Each row is a point on a landscape with many valleys, with its height.
A ball rolls from a point to the lowest of its 4 nearest points, and stops where none of them is lower. Distance is the straight distance between rows; heights are no part of it.
sakal (h 56.0): [156 129 159 145 210 111  79 184 118  97 117  66 149  93 130 135 182 140
  88 144 190  94]
Bazon (h 45.7): [128 134 153 127 159 100 108 162 115 104 122  82 136 109 120 153 153 122
 139 119 179 128]
foge (h 46.3): [137 111  72 151 123 165 126 146 133 149 150 158 130 147 109 134  87 140
 135 109  94 104]
Busap (h 38.8): [148 129 158 121 181  90 117 152 117 120 125  82 160 113 103 164 155 124
 121 129 124 126]
lozi (h 45.8): [162 147 172  73 155 130 163  76 113  97 152 114 118  88 129  89 119  97
 156 157 135 143]
Dofen (h 46.6): [197 132 160 140 195  90  92 154 120 103 102  87 137 101 123 142 183 145
  97 158 185 112]
vok (h 33.2): [ 85 102 137 102  70 132 181 146 127 153 131 153  90 141 163 114 110 104
 141 138 187 115]
zopiz (h 39.7): [113  64  61  95  57 157 141  86  91 112 171 188 132 112 117 126  48 160
 150 145  78 135]
bado (h 36.1): [121 124  99 233 129 138  85 196 149 138 132 122 105 155 146 142 154 141
  85  90 118 153]
zot (h 42.6): [ 79 111 112 151  63 146 144 156 118 143 122 163  99 145 164 114 117 135
 132 121 194 113]
baf (h 38.7): [147 141  79 205 136 132  96 177 139 146 140 133 109 168 128 162 120 138
 114  84 101 134]
gor (h 51.9): [ 91 132 136 140 109 102 119 177 143 131 106 114 133 136 142 136 168 136
 120 109 179 108]
Gib (h 28.5): [100 110 144  89  72 130 159  56 112 132  98 154 133 115 116 102 108 127
 142 159  66 168]
nenoz (h 44.3): [114 139 155  57  93 128 174  68 132 110 130 124 116 106 141 104  86  98
 149 156 134 137]
nupen (h 46.0): [135 141  47 200 123 150  94 141 150 128 145 147 149 150  86 158 104 147
  95  79  55 135]
gal (h 38.3): [ 99 123 112 197 116 154  97 198 151 124 131 143 101 163 167 126 148 146
 113  93 160 120]
gesu (h 50.6): [121 125  59 162 108 139 109 127 149 109 158 167 151 141  94 156  54 178
 138 102  65 117]
Rusu (h 68.8): [ 93 110 122 129 138 136 128  96 148 149 105 140 151 141 108 120 138 140
 140 112  95 122]
dera (h 23.3): [129 138 156 120 172  82 120 120 147 130 105  87 176 117 104 149 157 125
 130 116  74 114]
zevub (h 48.1): [135 130  54 181 109 137  90 122 135 130 148 168 146 139  84 168  86 179
 107  87  48 132]
pinam (h 35.6): [135 112  69 155 102 162 133 157 121 158 139 173 113 176 145 127  85 144
 155  97 151 122]
kagep (h 31.5): [172 140 226  74 136 119 140 113 111 100 125 132  37  98 164  68 139 128
 108 162 201 101]
Nek (h 47.0): [143 125  68 174 106 160 111 166 163 131 169 156 124 161 100 162  80 152
 130  93  71 138]
veti (h 18.5): [133 141 132 146 183 100  99 103 167 139  87  84 174 142  80 141 171 145
 117 107  50 133]
Kapa (h 67.7): [ 96 126 129 118 136 126 125  74 141 144  89 122 159 130  91 118 172 148
 137 123  68 148]
fimez (h 56.2): [102 129 101 154 146 130 107 127 158 164 110 124 150 165 103 142 149 134
 118 101  89 134]
moted (h 18.3): [188 150 209  79 172 134 139  99  88 106 132 141  66 111 159  70 150 121
 143 164 165 123]
voma (h 31.6): [186 147 162 133 208  94 107 162 108 124 118  92 154 130 110 134 159 127
 118 149 124 132]
tef (h 36.2): [177 162 193  52 142 137 165  81  91 107 156 131  73 111 153  57 114 100
 137 167 170 140]
lun (h 49.4): [138 153 168  72 157 115 153  94 129 119 149 106 150 113 115 135 129  99
 145 140 117 136]
ver (h 45.1): [109 156 144 158 138 100 109 179 144 156 105  97 151 156 119 142 175 135
 106 106 139 131]
gan (h 40.4): [163 145  69 215 120 140 102 210 156 122 174 142 103 154 143 179 105 150
 112  93 120 130]
tav (h 28.3): [ 94 110 142 104 101 132 170 111 146 158 128 152 126 142 137 132 137 108
 158 127 138 129]
Lota (h 43.7): [175 154 157  87 168 109 136 128 112 116 154 117 152 105 120 129 130 107
 146 153 137 130]
Gop (h 41.6): [117 138 123 198 143 119  76 164 148 156 102  91 124 178 115 154 162 141
 108 105 115 132]
migu (h 36.7): [162 121 175  88 167 126 133 127 117  88 145 105 106  77 155 107 149 126
 108 146 220 126]
nekil (h 47.2): [128  96  56 153  91 147 123 105 111 114 143 171 129 141 100 144  74 165
 140 100  80 115]
Kab (h 31.2): [172 164 156 141 197  72  87 161 120 130 116  74 167 133  86 144 164 117
 125 146 111 103]
sadit (h 42.3): [111 128  78 161 140 141 121 131 151 161 130 144 131 158 116 137 124 119
 137 106 110 123]
vaz (h 42.2): [114 123  75 196  96 170 110 200 131 122 150 149  86 141 143 139 112 153
 123  99 151 131]
sisap (h 34.3): [102  81  79 134  69 159 160 157  84 156 151 159  94 150 171 108  74 132
 152 142 192 113]
pudas (h 38.1): [178 129 162 109 188 101 113 149 102 109 126 108 125 100 132 127 174 136
 116 153 157 118]
Favog (h 41.0): [187 133 166 110 176 112 123 131 116 119 132 115  99  97 143 124 156 127
 150 169 154 140]
Rad (h 42.9): [106 112 136  95 106 120 139  66 145 122  99 140 164 123 105 126 151 134
 138 127  76 156]
dov (h 17.3): [162 153 155 103 189  96  95  88 137 104 113 104 178  86 100 131 140 127
 124 157  58 132]
Noto (h 47.6): [ 76 120 124 166 103 134 124 172 138 128 108 142 127 140 158 120 154 138
  98 111 196 108]
Ziroz (h 39.3): [132 138 102 191 146 135 104 166 146 176 109 126 129 176 112 143 141 128
 103  92  99 121]
roz (h 43.3): [137 117 169 101 132 123 145 129 104  95 154  95 115  82 140 117 145 103
 112 138 208 134]
vali (h 14.1): [105 114  88 173  92 166 129 190 118 135 141 164 107 148 167 116 125 149
 126 111 190 115]
kene (h 54.4): [138 150 160  67 122 126 173  87 120 119 143 106 133  96 135 110 107  94
 152 151 142 146]
Patu (h 31.8): [ 94 107 152  95  74 122 186 124 121 148 135 156 112 132 167 126 104 101
 140 135 181 118]
gulog (h 54.8): [ 99 135 162  79  63 140 192  64 139 136 120 149 108 135 154 110  89  85
 151 151 142 141]
kog (h 46.5): [112 156 142 159 171  81 116 160 148 145 107  75 157 150 113 158 159 143
 123 112  85 126]
Liten (h 25.8): [ 82 106 125  89  71 156 160  67 130 124 113 163 129 125 123 105 110 122
 148 141  92 139]
matev (h 72.6): [ 92 128 134 101 134 109 144  94 142 135 117 114 167 125 112 132 149 124
 136 125  80 133]
zusar (h 31.9): [ 99  87 119  91  51 142 158  58  94 133 101 194 118 123 133 115  90 118
 146 170  88 177]
vogo (h 51.4): [104 142 146 144 144 103 102 164 132  94 125  75 143 114 136 151 167 122
  97 119 184 105]
tese (h 37.4): [153 176 166  42 129 142 135  43 102  74 144 132 121  99 106  65  82 110
 138 174 119 153]
git (h 45.0): [136 136  66 174 117 150 119 154 146 142 152 146 130 148 123 149  93 145
 133  93  89 120]
rikin (h 43.2): [137 138 166  90 155  93 139 134 118 127 132  89 135 108 107 157 137 108
 137 138 148 121]
pavo (h 53.0): [158 117 156 129 186 122 104 171 129 102 133  85 147  98 131 133 181 127
  94 140 205 116]
livad (h 35.3): [ 97 115 156 101  85 105 163 144 113 139 136 135 131 123 147 131 122 109
 135 133 196 100]
lon (h 38.4): [112  76  78 107  70 183 165 107 127 153 144 167 103 133 172 108  57 112
 158 156 143 112]
lubad (h 34.2): [105 104 111 102  96 151 182  98 138 168 120 157 116 151 159 100 112 117
 148 144 128 121]
Bezu (h 53.5): [121 143 156  91 154 100 124  97 154 122 116  97 168 112 100 145 157 120
 139 124  88 125]
mazi (h 39.5): [105 111 110 143 122 158 153 119 141 165 116 160 136 153 126 128 142 122
 146 105 111 126]
zira (h 36.0): [108  74  67 100  56 169 155  66 102 138 129 174 118 123 139 112  46 114
 155 152  87 129]
duzu (h 39.2): [123  93  56 123  86 186 155 108 114 139 147 173 138 133 135 136  61 140
 150 132 105 120]
nup (h 39.4): [157 166 170  54 142 141 124  42  87  79 127 143 120  74  99  65  98 128
 140 180 100 153]
Met (h 42.8): [145 126  70 175 108 169 106 188 130 150 155 150 116 152 125 147  95 144
 128 101 117 112]
konu (h 38.6): [112 138 161 163 144  94  87 196 141 104 118  76 136 134 133 152 172 125
  95 108 176  98]
lodeg (h 33.4): [126 126 107 215 133 131  91 186 137 154 120 126 108 163 142 140 165 125
 117 103 129 138]
Niru (h 54.3): [119  84  77 139  96 157 131  76  94 141 122 179 133 133 103 127  93 130
 129 113  71 151]
vupe (h 36.3): [124 135  79 195 136 135 113 171 143 155 130 146 110 160 121 139 136 136
 127 106 132 121]
zuf (h 26.3): [ 95 131 114 183 114 132 109 175 148 147 116 134 103 164 146 138 162 128
 106 110 160 126]
Pazu (h 57.6): [107 144 147 123 139 109 149 125 139 154 111 117 150 139 118 153 149 126
 148 112 115 120]
tiz (h 37.7): [143 130  98 205 121 139  91 207 131 132 141 139  94 160 158 145 135 143
  96 106 141 133]
Zolo (h 35.8): [121 143 165  88 138 105 132  69 122  92 119 124 161  80  99 123 135 130
 143 143  57 149]
duvil (h 38.2): [145 151 138 158 182  78  85 178 116 120 116  59 153 141  99 153 164 128
 119 128 125 111]
Zefi (h 52.1): [117 122  62 189 141 151 101 135 142 150 132 139 139 171 100 135 138 130
 111  91  74 125]
Tazem (h 43.0): [145 129 182  87 135 131 155 137 110  97 144  97  92  91 148 111 130  98
 126 154 208 140]
gil (h 21.6): [102 101  94 119 104 161 153  89 141 157 117 164 133 137 134 120 125 121
 147 130 101 121]
Zoded (h 42.4): [173 151 163  75 163 122 117  51 109  71 120 119 141  71 106  92 125 124
 151 160  89 138]
betev (h 46.2): [145 102  91 235 107 160  82 233 173 102 165 106 106 130 172 167 129 145
  89  92 146 132]
Kop (h 74.0): [100 107  96 148 149 142  97  76 135 155  94 145 147 141  86 129 138 147
 112  95  65 156]
Fuf (h 55.9): [104 152 117 140 167 115 118 131 153 153 103 106 152 164 107 136 162 134
 133 105 109 115]
moge (h 61.1): [103 114 133 109 136 105 101  75 137 133  81 120 164 133  81 135 157 145
 127 120  49 156]
lof (h 15.4): [ 90 137 128 192 117 107  91 185 157 122 107  97 116 148 146 152 179 135
  88  87 167 127]
robop (h 8.6): [ 95 119 116 137 132 114 133 160 135 170 115 145 126 160 139 139 153 129
 117 109 136 120]
leg (h 31.4): [118 100  91 130  93 162 161 150 110 168 131 172 105 159 161 124  99 146
 155 138 166 110]
boru (h 45.4): [116 134 165 101 125 111 153 134 119 125 130 110 143 115 140 144 141 118
 144 125 163 130]
Voti (h 56.5): [124 132 168  62  82 118 185 114 122 124 148 109  98  97 150 128 101  86
 135 151 164 143]
patak (h 26.1): [ 95 130 144  83  92 125 138  68 129 117 105 141 145 106 110 105 129 117
 151 147  81 150]
pum (h 38.5): [ 86  69  94 120  60 171 159 161 115 143 131 165  93 144 196  98  86 135
 127 163 231 102]
nenek (h 16.7): [ 90 102 159  99  65 126 187 129 120 117 138 131 113 110 179 117 120  97
 122 136 213 120]
Num (h 25.9): [105 116 103 132 105 147 139 150 130 165 118 162 104 162 163 120 127 131
 152 124 162 119]
mup (h 37.8): [102 127 163  92 100 121 165  79 150 125 128 121 148 111 120 134 120 106
 145 138 115 118]
nuz (h 43.1): [161 148  71 207 131 150  97 159 165 134 143 144 141 145 103 161 107 137
 112  80  61 127]
Bar (h 49.3): [120 117  62 170 131 137  88 104 118 134 133 178 139 148  73 145  84 150
 123  94  66 150]
lamo (h 42.7): [152 139 174  93 149 129 144 127 106 114 154 101 117  80 148 131 133 110
 131 149 180 154]
sazuz (h 10.9): [151 142 152 114 189  88  89 114 138 117  93  93 192 101  77 150 155 145
 127 147  43 114]
ris (h 30.9): [162 145 198  58 150 133 158 102  83 112 155 110  67 110 169  53 113 114
 120 166 190 149]
buk (h 36.8): [125 132  94 172 166 121  86 125 165 159 101 111 164 168  96 144 156 149
 125 101  59 132]
fatur (h 40.3): [167 145  66 213 124 130 108 171 164 129 166 134 122 152 128 172  92 136
 111  84  83 123]
Deg (h 23.0): [149 137 158  96 174 102 116 110 131 103 125  99 176  94  97 144 135 130
 131 142  78 122]
Vun (h 41.7): [115 119  59 165 101 168 131 187 116 144 162 165 101 154 146 138  97 145
 136 119 150 118]
vako (h 32.6): [127 150 164  66 103 126 162  50 116  88 130 136 129  94 109  93  94 108
 155 161 107 145]
Lis (h 22.7): [160 178 173  50 145 149 161  80 113 105 152 118  98 109 132  79 102 104
 142 151 155 152]
lepip (h 42.5): [ 95 109 145 116  93 109 144 138 130 139 114 122 129 133 150 139 149 117
 120 114 185 119]
Ralav (h 6.6): [138 143 133 137 174  74  77  85 128 123  81  81 199 118  74 128 155 167
 111 123  18 127]
Voliv (h 56.1): [199 130 166 158 213  91  79 165 108 128 113  85 149 113 121 127 188 152
  73 162 141  92]
Bet (h 39.6): [167 160 168  64 131 127 159 110 105 118 159 105  87 105 154  92 110 100
 146 167 170 159]
sakan (h 52.6): [109 131 155 115 121 112 137 159 116 109 125  96 137 100 150 153 163 112
  96 127 214 127]
dalop (h 44.8): [193 168 171  87 185 122 137  86 112  94 141 116 120  99 138 104 131 117
 146 161 106 133]
lepon (h 40.8): [ 75  94 132 118  45 120 178 160 129 131 133 159 112 130 171 124 121 123
 114 132 220 109]
gef (h 25.7): [201 160 160 113 204  93  89 126 122 126 122 113 150 101 113 136 162 121
 133 164 102 112]
perup (h 26.2): [191 130 202  88 169 119 126 117 115  92 139 120  72  95 170  92 158 129
 100 155 178 117]
fuli (h 37.3): [117 117  76 175 104 158 110 175 120 153 146 150 103 156 156 140 117 150
 125 105 152 120]
lave (h 30.1): [107 144 164  65  83 128 145  31 115  85 103 143 122  94  97  94  82 112
 144 163  92 163]
noler (h 7.9): [112 119 137  89  97 126 162  67 149 137 114 145 143 126 137 117 110  96
 151 130 114 132]

For each start below, name the point where the ball stops.
Vun: robop
duzu: noler
kene: noler
gef: Ralav
zopiz: noler
lamo: moted
Bar: lof
Kop: Ralav
roz: moted
matev: noler
Tazem: moted
nekil: lof
lun: Ralav
Zefi: lof
Zoded: Ralav

Two balls start at each pair of points below. Name the first point that both come to, or write never.
Kapa, Bezu: never
fatur, gan: lodeg
pavo, ver: never
Voliv, kog: sazuz
Dofen, duvil: gef
